Points, in no order, along strands that fork and pass close to each other.
Two points are linked if the straight distance between their rows is under 65.7. Some points are linked to none.
q_70: [ 23 -13   5   8   4  -9   9 -17   2  -5  19   9  -5 -18  15  18  -2  -7
   2  17 -11   1  -2 -34   1   9 -17  12   5  -3  16 -28 -12  -1   4   6
   7  11   9 -20   6]
q_995: [ -1  28  -4 -20  11  11 -10  -5 -20  -2  -4  -7  11   4 -10 -10  -2   6
   2  -3   0  12  -1  16 -11  15 -17 -30  -7 -22   3  23   2   5   2  -4
  12   7 -20   4  -9]
q_551: [  4   3 -21  -8  24 -32  -5   2  10 -23 -12 -12  -9 -13  24   2   3  -4
  -1  22 -31  -5   9 -11   9  15   6  -4   3 -25  -5 -23 -18  11  -1  10
 -23  -4   2   7   0]
q_748: [-28 -14   1 -15  20 -47 -16  11  20   0  -9  -6 -28 -20   5 -18   3  -3
 -14 -15 -17   6  10  26  25  -3  18   0  -8  21 -10  -3   6  20  14  12
  -2 -28  -1  26  19]
q_887: [ 19 -15  -8   3  17  -5  14 -16  -8   0  36   9  -3   8  -6 -17   3 -13
   6 -20  17   1  20 -12  -2   9 -13 -28  24  16   0   7  -8   0 -16  -5
   2  31  -2 -22  14]
q_824: [ 23  24 -31  -2  22 -15  -9 -20  -8  -7 -24 -22  22 -23  -2  -2  -7  11
  -2  -1  -3  18  -4  -1 -22  41 -13 -49  13 -20 -19  -6   4 -15   2   8
  -2   6 -20  12  -6]
q_560: [ -1 -15  -5  32  14  12  21   8  12  12  10 -17 -12  13 -19  -5 -32 -17
 -27 -23  14   3   8   4 -30   8  17  21  -5  40  -9  25 -16  13  14 -11
   8 -19   2  27  19]
q_312: [  6  11   3 -13   6  -6  10  -9 -22 -11 -32  -6   2 -22 -34 -13  -1  18
  11 -24  28   3 -27  25 -33  19   0 -50   2 -17 -16  19  19 -14 -10   1
   2  -8 -18   6 -21]
q_799: [  7  16  24 -20 -30  20  -3  -5 -24  33 -20   5  28  15  -3  25  28  -1
  31  15 -11  -3 -20 -13  -1 -15 -22  -9  12 -11  11  22  -3 -39 -11  -2
  -2  -4   6  -9  -5]
q_61: [ -7 -22 -12   9   5  34  21   3  11  20   8  15  27  35   7 -10  -1 -10
  10  15   5 -16  20 -32  12 -34   3  -8  20  10  17  -9   0   3 -29  -8
  -6  42  10  -2   4]
q_498: [ 10  42   7  -2 -14  23 -13 -24 -19  23 -20  -7  26   8  -7  28  17   7
   9  13  -7  17 -36   4 -19   5 -17 -23   5  -9  -3  28   6 -39   7   7
  -1   4 -21  -2 -13]
q_294: [ -4  16  27 -13  -7 -24 -17  -4 -21 -16 -25 -15  -9 -23  -9  19  -3  20
  -1 -21  13   0 -28  37 -18  12  -6   4 -19  -1  -4  18   2   2   0   1
  -1 -41 -22   3  -8]
q_439: [ -1   5  32 -15 -40  18  -9  32 -21   6   0   4   7  14  -9  26   0   5
   6 -19   5   7  -6  19  -3 -10  -7  40 -11  -1  10  11 -12  10  18 -13
   4 -26  15 -17  -2]
q_927: [ 27  18 -27   0  21 -33  -5 -25  -5  -9 -26 -22  15 -23   9   5  -3   1
   4  10 -14   8   3   0 -14  40  -8 -36  12 -17 -11 -21 -12  -6   3  10
 -20  -8 -14  11  -2]
q_11: [  5 -12  24 -23 -23  24   5   9 -24  26  17  25  18  16  -5   8  15  -8
  16 -10   5 -13  14   8   8 -19  -8 -11   2  11   5  19   2  -5 -22 -14
   4   6  -1 -25  -3]
q_295: [  1  16  -2 -19   3  24  -1  -9 -21   7  -1  10  24   9   2 -13  17  -9
  28   4  -4   4  16  -3  12  -5  -5 -68   4 -17  -9  14   0  -8 -18 -13
  -2  19 -17  10 -22]
q_109: [-19  10 -30  -4  29  32  13  18   2 -15 -13 -12  16  48  -9 -21  -7 -11
 -12   4   4 -12  12  -3   1  -3   4   4   2 -10  -3  16  -5   3   7  -4
 -13  27 -11  24  -5]
q_427: [ 33  -2   0   1   6  -7   7 -25 -20   3 -18  -1  21  -4   0  -2   8  -4
  30   2 -15  13   3 -27 -10  23 -23 -41  19  -2  10  -5 -17 -17  -5   3
  -4   7  -5  -8  -1]
q_375: [  2  10   9  -8  -1  16 -10  -9 -19 -11 -23 -11  10 -20 -35  -1  -3  26
  -3 -23  24  15 -29  32 -41  15 -11 -45  -7 -17 -19  25  24 -15 -16   2
  10 -11 -23   1 -15]
q_289: [ 16   3  25  -9 -28   7   5   8 -15  17  12  14  11  -3   6  22   6  -1
   8   5  -2  -3 -13 -16   0  -7 -21  36   0  -4  16   3  -2 -11   6  -2
  13  -2  13 -25  -3]
q_390: [ 22 -21 -15   8  25 -31   9 -18  15 -16  32  -4 -18 -24  13   9   1 -12
 -14   4  -8  -1  16 -22   2  28   0   2  14   1  -4 -37 -23  10  -5   7
 -14   3  14 -11  25]
q_262: [  4  -4  20 -15  -6 -32  -3   6 -19 -15 -12  -1 -12 -27 -10   2  -3  14
   3 -30  17  -4 -19  26 -19  13  -1   7 -15  11   6  11  -8  12  -1  -6
   1 -36 -13   2   0]
q_971: [ 24  -3  25  10 -25 -38   1   4 -17  -7   3   5  -3 -25  -7  26  10  14
   1 -10  11  -3 -15  15  -6  26  -6  31 -15  21   5  -1  -1 -28  -4  16
   3 -40  -9 -14  -6]
q_199: [-43 -20  -7 -18  30 -50 -31   7  28  -2 -23  -3 -13 -11   3 -14  19   3
 -23 -11 -33   5  27  17  23   6   0   3  12   1 -34  -7  29  15  23  17
  -7  -4   5  11  32]
q_103: [ 14 -13  16  -6  -2   3   9 -14 -19  10  23  22   8   3  -3  -3   9 -13
  13 -13   3   0  14 -19   0   3 -25 -23  16  14   5   8   1  -9 -19  -1
   2  26  -2 -30   3]
q_297: [ -3  15 -24  -9  20  35  -8  -1  -9 -17   5  -4   9  11 -26 -40   1   3
   0 -21  14   6  19  33  -7   8  -1 -51 -16 -18 -20  14  18  -1 -16  -6
  10  12 -25  10  -3]
q_876: [-24   7 -17  -3  35 -55 -24  -2   0 -12 -16  -9   0 -33   3 -19   1  12
 -22 -18 -12  -8  17  26  -9  19   6 -24 -10  -5 -48 -21  33   7 -14  -5
 -11 -12 -21  17  33]
q_356: [  2  -4  -1  20 -20   8  11   6   8  12  30  15 -15  -8   4   6 -15  -4
 -15   1   2  -4  -5 -11   1  -9  12  37  -6  15  15  -1  -4  18  19   0
  12   7  12 -10  -4]
q_791: [-17  10  -7  27 -39  25   1 -17  26  24   9  13   1  -1  10  11 -21  -2
 -11  14  33  -3   0 -30   1 -37  -1  44   8   4  13 -21  16   7   1  -5
   9  32  23 -19 -13]
q_266: [  7 -14  -4  -9   9  18  10  -7  -9   6   2  13  25  17   7 -13   7  -8
  30   9 -16  -1  18 -35   8  -8 -10 -32  20 -15  15  -6 -17   1 -18  -8
  -3  34   9  -7   6]
q_585: [  6  20  18 -13 -17  11  -2  -5 -15  20 -20   1  22   9  13  18  13   1
  28  23 -10   1 -28 -24   1 -14 -22   5   8 -24  23  11  -4 -19   3  -5
   4   4  10  -5  -7]
q_229: [  1 -13   3  15   0   0  10 -24  29 -15  25   9 -10 -20  19  21 -11  -7
  -5  26   4   5   1 -39   4  -3  -7  19   7 -10   8 -49 -10   6   2   7
   3  26  18 -25  -4]
q_392: [ 10   4 -20  -8  19 -24   1   6  -3 -12   2  -6  -8 -10  20 -10  -3  -5
   0   2 -13  -1   7  -5   1  16   1   0   1  -9  10  -9 -26  20   6   1
  -7  -2  -1  12   8]
q_235: [ 27  -3  30  15 -29  -1   4  -4  -1   2   6  11  -5 -11  24  32  14   3
   5  32  -5  -4 -22 -25  11  -7  -7  41  -9  -3   9 -25  10 -36   8  15
  10 -13  14 -21 -10]
q_810: [-12  15 -20  -9  25  47   0   3  -8 -14   1  -4  11  43 -17 -32   1 -14
  -1  -9  10  -2  26  28   3  -1   2 -34 -13 -10 -10  16  10  -2  -6  -9
   0  12 -27  20  -9]
q_969: [ 15 -17 -10  -6  16 -14  21   1 -12 -16   6   8 -12   3 -33 -45   5   0
  18 -38  36  -9  -2  17 -20   8  13 -36   8   8   0  14  -1   4 -27 -15
   1   4  -6   3  15]
q_952: [-21 -10   8  41 -40  13  -2   0  19   8  21  10 -38 -11  -8   2 -15   1
 -20   2  -6  -4  -3   2  16 -21  37  42 -27  22   1  -2  17  11  21  11
  10 -12  31  -5 -10]
q_790: [  0  -3 -21  -7  24 -50   4   4  -2 -12  -3  -2 -14 -23  -4 -32  -3   2
  -1 -33  23 -11  -3  16 -18  20  15 -11   2  10  -6  -4  -7  20  -7 -17
  -6 -13 -11  25  35]
q_545: [-17   5  -9  -2  30 -39 -28   0  -7  -3 -15 -16   4 -40  -1 -11  -8  24
 -24  -9 -25   0  13  32  -6  14   3 -20 -24  -5 -39  -8  33   6 -16   5
   9 -18 -25  15  28]
q_506: [  7 -15   3  -1   0  34  12  -6 -22  21  26  26  19  14  15  -1  13 -22
  19   2  11 -28  26  -6  21 -24   8 -34   6  21  -2   6   1  -3 -33 -28
   2  24 -12  -5   7]
q_207: [  9   1  -6  -5   6  31  -6   3 -13 -11 -12 -13  16 -29 -36 -21  -2  28
  -8 -23  17  16 -19  25 -40  13  -6 -58 -17 -21 -24  18  29 -11 -21   3
  20  -4 -20   7   2]
q_73: [ -1  -4  -9  19 -29  19   5   5  17  16  10  13  13   5  14   1 -17   6
  -2  18  16  -2  -7 -32   4 -37   0  39   0   3  25 -19   1  16   0  -8
  10  24  19 -11  -5]
q_606: [-11 -16  -6  26  -2  -1   4  13  15   7  15  -1 -26  -5   1  -4 -20  -5
 -21 -11 -10   0  -1   7   8  -8  34  32 -14  30   4   4 -12  26  21   2
   5 -19   6  19   6]
q_50: [ 24  -8  26  -3 -15  -5   8 -18 -30  14   2  17  25  -3 -11  10  13  -2
  21 -10   2   0   3 -14  -6  15 -29 -21  14  17   3   9   6 -33 -26   6
   2   7  -9 -34  -6]
q_775: [  5  19  26 -11 -16 -16 -10  -2 -28 -11 -28 -12   8  -7 -19  19   4  16
   7 -19  16   4 -27  29 -27  15 -14  -2  -9  -7   1  25  -4 -13  -1   3
  -5 -31 -18  -1 -16]
q_307: [ -3   5  -9  -5  10  39   7   1 -13 -14   7   4   9  35 -15 -30   5 -23
  13  -9  28  -9  22  35   5 -12   9 -47 -17   5  -8  15   3   1 -17 -19
  -4   2 -31  22 -15]
q_338: [ 23 -18 -17   2  20 -16  16  -6  -9  -8  29   3  -6  10 -17 -38   4  -4
   9 -28  28  -3  13  -1 -13  13   0 -32  20  18  -5  12 -10   1 -24 -11
   1  18  -2  -7  24]
q_605: [ 25  28   9   9 -23  -1  -8 -26 -15  20 -28  -2  21   7   9  27  15   4
  22  10 -11   8 -30  -2 -15  10 -12  -4  15  -5  14  12 -14 -43   6   8
  -8  -4 -16   0 -13]
q_985: [-21  16  13   6 -38  16  -2 -21  21  18   8  18  -6 -15  22  24  -6  -9
  -2   6  29  -6  -2 -34   6 -28 -15  40  14  -7   8 -32  14 -12   8  -3
   5  33  31 -30 -23]
q_939: [  8  34   2  -9   2  27 -18 -13 -21  10  -8 -10  24  -1 -13  13   5  11
  -3  14 -13  18 -21   5 -19  10 -20 -32  -5 -24  -4  29  12 -15   0   1
  15  11 -17   1  -9]
q_132: [ 15  15  28  -9 -34   2  -4  -3 -29  26 -14   2  34  10 -10  32  28   0
  26   0  -3   1 -15   1  -9   1 -24  10   9  -3   9  22  -7 -48  -8   7
   2 -13   2 -15  -4]
q_919: [ -2  -4  23   2 -39  24  -5  25 -13  11   9  11  -2  10 -16  19 -15  -2
  -4 -28   7   5  -1  19  -8  -9   4  44 -11  18  12   8 -11  19  21 -14
   5 -20  14 -17  -2]
q_205: [ 16  11  15 -12 -16  -8   4   5 -15   4   1   5  -2  -6  15  11   2   0
  10  12 -13   0 -18  -7   2  -2 -11  19  -7 -10  22   4 -11   3  14  -2
   7 -11   4  -1  -7]
q_549: [ 25   2  32   9 -32 -19  -4  10 -16   0  14   6  -2 -19   5  37  10   1
  -2   3   1  -1 -10   3   6  14 -10  43 -16  13   0  -6   4 -34   6  18
   8 -29   5 -19  -9]
q_54: [-13 -11   5  35 -25  16   2  11  11   9   4   1 -25  -1  -9   5 -26  -3
 -15  -6 -10  -6  -5   6  10 -23  41  46 -28  27   7   7  -1  24  25  -3
   6 -22  15  14  -5]
q_544: [  1  20  35 -20 -40  16  -9  24 -28  14  -9   0  17  14  -6  34  13   4
  17  -3   2   7 -14  12  -4 -14 -15  37  -6 -14   8  16  -9 -11  12  -9
   3 -25  14 -13  -3]
q_170: [-18  12 -41   0  40  32   9  14   7 -23 -17 -19   5  36  -5 -19 -12  -7
 -27  -7  -4 -23  14   4  -7  13   5  12  -1  -9 -19  18  -1   2   9  -9
 -14  24 -18  22   5]
q_504: [ 27   2 -14   8  18 -33   0 -24   9 -10 -23 -17   1 -16  13  15   4   1
   9  31 -32   8   2  -1   3  31   4 -21  11 -16   4 -37 -14 -14   3  18
 -23 -22  -7   8  -4]
q_668: [-36   1 -34  10  36   1   0  21  26 -21 -19 -19 -12  15  13  -4 -16   2
 -36   3 -20 -21   8   4  16  -6  31  35  -7   4 -28   4   9  16   5   1
 -17   3  -9  25  -1]
q_542: [-28 -24 -15 -15  24 -43 -18  13  38 -12 -21  -4 -25  -9  13 -17  19  -2
 -18   3 -34   0  19   4  26   4  12   5  16  -2 -15 -16   8  13  14  19
 -22 -12  18  12  18]
q_420: [-39   3 -17   7  24  -5 -14  23  27 -17 -12 -17 -15   9  10  -5 -16  11
 -21  11 -25  -8   1   9  31 -19  30  29 -11  -4  -7  -4  11  23  13  14
  -3  -1   2  19 -10]
q_884: [-19   8 -14 -14  11  41  12  16  -3   5  -9   2  21  48  -9 -17  -6  -9
   4  12   4 -10   7   0   7 -21   3  -4   1  -7  16  14   5   9   1 -12
  -3  24  -5  19 -13]
q_677: [ 11 -12 -17  -1  21 -42  12  -1   0  -8  20   1 -17 -19 -10 -25  -7   3
  -7 -34  33  -8  -1   7 -24  21   9  -2   7  22  -2   0  -8  17 -13 -15
   0  -7  -5   6  38]
q_122: [ 30  13   9   8 -14   1   4 -27 -12  20 -24   2  28   5   4  14  15   3
  32   8 -13  12 -15 -17 -11  15 -20 -30  21   1  14   7 -15 -40  -3   4
  -4   4 -13  -5  -9]
q_570: [  7  11  -9  -8   4  37 -12  -1 -13 -11   4  -7  18 -10 -28 -27   8  15
   1 -15  15  20   2  21 -20   5  -8 -62 -17 -23 -26  20  24  -9 -23  -6
  18   3 -25   6 -10]
q_180: [-17  23   5 -12   3  22  -8  15  -9  -6  -4  -5  -4  18   4   6 -20  10
  -5   4  -5   1 -14  19  10 -14   4  24 -16 -11  16  11  -1  28  26 -11
   8  -4  -8  11 -10]
q_303: [ -3   2  17  14 -42  18   1  16  -3  10  24  16 -10  -7  -4  20 -11  -3
 -10  -8   4  -4  -3   2   5 -13  12  55 -17  11   6   2   2  11  21  -2
   9  -6  19 -20  -9]
q_762: [ -4 -30 -29  36   9 -12  16   0  54 -13  22  -6 -20  -7  13   1  -6   5
 -27  14 -10  -3  18 -25   6   4  33  28  15  -3 -14 -28 -20  17  -9   3
 -20   7  23  -2   9]
q_512: [  7 -22   9   2  -6  37  16   0 -22  15  28  23  15  24  -4  -3   8 -28
   9  -8  25 -23  26  13   4 -22  14 -26  -4  31  -6  16   3  -1 -32 -26
  -4   8 -17  -7   2]
q_687: [ -1 -10 -14  14  23   2  18  15   8   4   3 -14 -11  17 -15 -22 -22 -13
 -16 -26  17  -1   8  12 -21  10  14  14  -1  35   0  21 -23  14   9 -14
   4 -11  -8  28  23]
q_389: [-31 -10  -4  -8  21 -20 -37  13  37 -19 -24 -19 -12  -7   4  -4  10  31
 -17  29 -36   4  -3  -1  30  -7  -4  13   0 -24 -13  -3  39   3  10  38
   9  -7  20  -3   5]
q_333: [  1  -7 -10  27  -3   0  14  -3  21   6  34  12 -18 -10  12   6 -16  -7
 -16   8   2  -1   3 -21   0   0  10  28   6   6   9 -14  -8  20  11   4
   5  21  14  -8  -1]
q_450: [  4  17  -6 -16  16 -31  -6   1 -12 -11  -8  -8 -10 -23   7  -9  -8   4
  -3  -4  -4   1  -2  16  -3  18  -5 -10  -8  -2   4   3 -10  15   9   1
  -1 -14 -16  17   1]
q_435: [ 16 -12 -15   8  22 -23  11 -23   9 -10  41  -1 -17 -14   9   5  -5 -14
 -12  -8   9   3  14 -23  -5  28 -12  -4  24   7  -3 -22 -21  13   3   4
  -1  22   6 -15  22]
q_914: [ -9 -35 -16  24  -2 -12   4  -3  54 -23  22  -2 -26 -18   3  -7   1   2
 -21  30  -7  11  12 -27  16  -5  22  18   2  -6  -7 -40  -9   8  -7  21
  -7   7  34 -14   3]
q_85: [  2  -6 -10  16  22  -7  19 -24  22   4  42   3 -18   0  10   8  -8 -13
  -8 -10  15   6  15 -21  -3  19  -9  -1  37   5  -3 -17 -20  13   9  -1
  -5  36  10 -17   7]
q_755: [  6 -21  -6  -1  18 -16  16   4  -3  -7  13   5 -19  -1 -27 -31  -9   5
  -2 -44  40  -5  -5  19 -29  13  10  -2   7  26   2  15  -6  16 -13 -17
   4  -7  -8   0  26]
q_960: [ -3  13  -8 -21  13   4  -1   3 -15  -8  -4  -4  -1  15 -13 -26  -8   2
   4 -19  12   5   2  27  -9   9  -8 -19  -4  -5  10  19 -11  17   6  -9
   5   0 -19  10  -2]
q_406: [ -7  -3 -14  33   3   5  22 -17  28  16  35   6 -17   5   6  11 -17 -15
 -17  -3  16   3   8 -18  -6   4   2  18  27   6   2  -6 -10  11  16   0
   1  34  11 -10  -6]
q_787: [ -4  -2 -12  -7  20   3   6  11   0  -5  -2  -9  -9  22  -9 -28 -14  -8
  -5 -28  16  -2   5  25 -12   8   7   4  -1  20   9  18 -22  19  10 -13
   3  -3 -15  24  12]
q_193: [ -7 -12 -18   7  -9  26  15   9  16  19  -2   9  26  28   7 -12 -13  -2
   6  18  14  -5   4 -36   0 -34  -1  20  12   1  25  -9  -5  11 -14  -7
   2  36  13   0  -1]
q_451: [-22  -5   3  -9  25 -34 -32   4  20  -1 -24 -18 -16 -16   0   2  11  16
 -19  21 -38   5   0  15  27   5 -10  -1  -1  -9 -11  -1  37  -4  18  38
   9 -18   4  11  13]
q_363: [-14 -12  13  25 -41   3  -6   7  21   0  22  13 -42 -21  -3   2  -1   8
 -15  11  -5   1  -9 -10  22 -18  26  33 -26  14  -2 -10  24   0  20  21
  15  -7  37 -16 -16]
q_940: [ -2 -18  -3   9  12  28  20 -12  10  21  27  17  10  23   8  -1  -3 -14
   3   2   6  -9  20 -30   9 -17  -2 -12  28  11  10  -4   1   4 -20  -2
   1  48   9 -14   7]
q_992: [-12  -5  19 -24 -21  49  -7  14 -24   7  -8   8   6  49 -15   6   3  -6
  11 -15  15   0  12  38  -4 -21  -3 -16 -11   4   9  20   6   8  -8 -25
 -14 -15  -7  -2 -17]
q_175: [  8 -16  -4   0   9  27  12  -6 -16  13  19  21  22  18  11 -18  11 -20
  26   2  -2 -13  29 -17  18 -16   5 -44  13   9   3   4  -8  -3 -29 -18
  -2  30  -4  -2   8]
q_996: [-18  14  -4  -2   6  -3  -4  21  11 -10  -4  -8 -11   5  16  -3 -16   9
  -6  14 -14  -3 -10   6  23 -18  19  25 -16  -7  14  -4  -4  27  19   3
   3  -4   2  16 -14]
q_228: [-25   6 -37  10  40   8  13  18  20 -20 -23 -23  -5  21  11  -9 -17  -6
 -34  -3 -10 -24   9  -3  -2   6  19  30  -2   0 -26  16  -6   9  12 -11
 -19   9 -13  33   5]
q_803: [ 27  10  26   9 -30  -1   4  -3 -12   8  -9   3   6   0  24  33  19   4
  15  33 -10  -1 -31 -20   6  -8  -8  35  -6 -13  16 -12  -2 -37   6   8
   3 -19   7 -10  -5]
q_696: [  5  -4  12 -19 -16  19   3  -3  -7  25  -8  14  22  14  13   4   9   4
  29  19  -6  -8 -10 -34  10 -27 -20   0  14 -15  27  -1  -4  -5 -13  -9
   9  19  16 -13   0]
q_978: [-10 -14   1  41   1  10  14  -1  15  15  14 -10 -23   1 -14   5 -33 -11
 -29 -20   5  -1   2   9 -16   2  27  32 -12  40  -7  20 -11  22  18  -5
   7 -24   3  20  11]
q_858: [-13   3  15   8 -22  11   3 -29  28   1  13  15  -4 -17  27  23 -13  -8
  -1  18  24   0  -4 -42   5 -22 -17  27  13  -8  11 -45   3  -2   5  -2
   6  33  24 -30 -14]
q_413: [  6 -20  10  -1  -5  44  18  12 -17   6  12  11   7  40 -11  -9   3 -32
   7  -5  27 -16  20  25  -3 -24  13 -25 -11  31  -4  19  -1   2 -22 -28
 -10  -2 -17  11  -2]
q_318: [-13  11  19 -33 -24  44  -8  15 -23  18  -6   6  11  40 -14  12   3   5
  12  -5   4   3  -5  28   2 -23  -9   0  -2 -10  15  22   4   5   7 -23
  -3  -8   0  -6 -12]
q_327: [ 25  24 -23  -4  18   7  -4 -21  -6  -1 -19 -19  30  -9  -6   1   1   8
   8   3  -7  28  -2 -10 -15  32 -18 -62  17 -17 -25   2   1 -23  -1  12
   0  21 -19   9 -13]
q_107: [-18   9 -18  -9  31 -63 -10  -4  -3 -17 -19  -7  -6 -32  -1 -22  -3   4
  -5 -29  13 -11   2  25 -18  24  10 -26  -4  -4 -30 -20  16  15 -11 -13
 -12 -13 -17  27  30]
q_852: [  6 -10   5 -10   0  13   5  -9   2   7  -9   9  26  10  16  -1   4   3
  29  20 -10  -1   1 -43   6 -17 -18  -9  16 -19  28 -17 -13   2 -16  -7
   2  31  16 -15   6]
q_739: [-20 -18 -17  -3  14 -27 -11  19  39 -19 -14  -9 -25  -8  15 -15   7   6
  -9  18 -27   0   7  -8  27  -7  21  14   4 -10  -2 -17  -1  16   8  20
 -18  -9  21   8  -2]
q_929: [-42  -8  -2 -15  35 -50 -28   2  18  -1 -13  -7 -18 -17   3 -15   5   1
 -18 -18 -16   5  21  36  22   0  14  -5  -9  11 -30  -8  24  18   4   8
  -3 -17 -15  21  26]
q_935: [ 16  10  -4   0  13 -27  -4  -9   8 -14 -17 -14  -3 -11  21  14   3   2
   8  39 -31   5  -9  -8  10  13  -2  -5   0 -23   9 -22  -9  -6   5  19
 -10 -15   1   9 -10]
q_276: [  4   9 -13  -8   6  25   7  -4 -19  -4  10  12  16  22   2 -31  15 -18
  30  -5  12  -5  26  13  14 -10  12 -57  -4  -2 -12  12  -7  -3 -21 -21
  -2  16 -23  17 -13]
q_807: [  6  25  12 -16  -4 -14  -6   1 -19  -4  -6  -7  -4  -9   9   8   0   6
   6   4  -7   2 -21  14   0   8 -12   5 -13  -8  13  13  -7   5  14   0
   3 -19 -12   5 -12]
q_647: [ -7 -16  15  -9 -10  46   7  16 -15   3  -5   4   0  52 -17  -6  -5 -24
   4 -14  23  -3  14  32  -9 -23   3 -17 -13  27   8  19   2   8  -8 -20
 -12 -12 -10  12  -9]
q_820: [-17   4  -2  -6  30 -39 -31   2   6   2 -16 -16  -8 -26   0   0   4  20
 -23  10 -39   5  12  26  14  13  -5 -14  -9  -7 -25  -2  35   1  -1  25
   3 -22 -11  12  19]
q_955: [ 16  -9  25  -6 -20 -30   2  10 -22 -12   0   5   1 -25 -19  16   2  12
   2 -27  20  -5 -15  15 -20  21 -13  25  -9  15   6  10  -5  -8 -10   5
   4 -30  -5 -16  -3]
q_949: [-37 -13 -16  -7  11 -22 -27  21  50 -26 -26 -17 -19  -2  10 -16   6  21
 -13  22 -22   5   2  -7  34 -13   6  19   3 -15  -9 -12  16  12  14  30
  -6  -2  26  -1  -4]
q_407: [ 12  23  -9 -14   8  15  -3 -12 -14  -1  -8  -6  25  -3 -10 -12   9  -1
  15   2  -4  22   5 -10  -6  15 -15 -72   5 -20 -19  12   5 -19 -11   0
   2  18 -19   7 -21]
q_428: [ 10 -32 -14   2  17 -34   7  -2  30 -22  10  -7 -17 -22  10   0  13  -5
 -13  23 -29   0  16 -19  15  12  13   6  12  -7  -5 -40 -22  10  -9  12
 -23  -8  23  -5  19]
q_89: [-12 -15   2  26 -12  -5   1 -19  50 -20  28   4 -27 -23  14   8  -9  -5
 -15  34   8  15   6 -33  14 -12  10  18  -2  -7  -4 -52  -3   4   0  14
   0  23  30 -20 -13]
q_973: [-14  27  17 -22 -14  32  -5  15 -13   9 -10   0   5  24   0  12  -5  12
   7   6   0   3 -19  15   6 -23  -6  25  -6 -20  19  14   5  16  20 -20
   6  -5   3   2 -11]
q_550: [ 12  26  21  -2 -25   9  -4 -11 -14  17 -24   0  16   7  23  32  22   3
  27  34  -4  -2 -40 -22   1 -20 -12  26   4 -22  20   0   1 -35   7   1
  -1  -8   6  -3  -5]
q_126: [  2 -19  21  16 -39  -2  -7  14  20  -6  11   7 -38 -16   2  -2  11  11
  -6  27  -5   9 -16 -23  21 -13  12  28 -22   6  -2 -23  26 -22  17  28
  16 -16  42 -21 -16]
q_920: [-24 -10 -10   6  15 -24  -4  17  21   1   3 -10 -27  -6   7 -13 -12  -4
 -15 -14 -13   0  10  20  17  -3  32  18  -9  25  -2   1 -12  26  16   1
   0 -23  -1  28  11]
q_416: [ -3   9  24   1 -43  16   0  13  -6  15  25  20   3 -10   0  31   0  -5
  -7  -3  10  -7  -4 -10   4 -12  -4  56  -4  -2   4  -7  10  -4  17  -1
  13   2  24 -29  -9]
q_883: [ 18 -17  29   8 -27 -10  -1  12  13  -5   2   4 -29 -13  12  11  16   9
  -1  35 -14   6 -26 -20  22  -7   3  25 -15   4   7 -23  17 -31  13  27
   9 -27  28 -15 -13]
q_72: [ 14  18  23   0 -35 -12  -6   0 -29   6 -23  -6  27   5 -19  28  20   8
  19  -8  13   6 -22  19 -23  14 -13  10  -1  -1   7  24 -12 -41  -6   9
  -6 -26 -11  -8 -12]
q_770: [ 32  -3  -1  -3   5 -16   8 -15 -14   0  -1   3  10 -12   9   3   2  -6
  19   9 -16   6   0 -24  -6  21 -22 -12   9  -6  21 -10 -21  -3   0   5
   3   5  -1  -8   6]

A fork is a point with three links, a tip a point with one. Leave the first point through the second and follow the links. Name the first fork or tip that comes.
q_545 / q_820 -> q_606
q_180 / q_996 -> q_884
q_389 / q_451 -> q_50
q_327 / q_824 -> q_303
q_262 / q_294 -> q_585
q_407 / q_295 -> q_312
q_132 / q_72 -> q_549
q_498 / q_605 -> q_229

A fork is a point with three links. Follow the links from the first point to the second and name the forks in between, in order.
q_72 / q_266 -> q_585
q_193 / q_122 -> q_229
q_333 / q_935 -> q_303
q_560 / q_107 -> q_606
q_696 / q_748 -> q_585 > q_606
q_978 / q_294 -> q_606 > q_585
q_89 / q_920 -> q_229 > q_606

Name the points in between on the shortest way along the links from the first point to the second, in order.
q_294 / q_318 -> q_775 > q_72 > q_132 > q_799 > q_585 > q_696 > q_852 > q_266 > q_175 > q_506 > q_512 > q_413 > q_647 > q_992
q_775 / q_606 -> q_72 > q_132 > q_799 > q_585 > q_550 > q_803 > q_235 > q_883 > q_126 > q_363 > q_952 > q_54
q_929 / q_498 -> q_748 > q_920 > q_606 > q_978 > q_560 > q_687 > q_787 > q_960 > q_995 > q_939
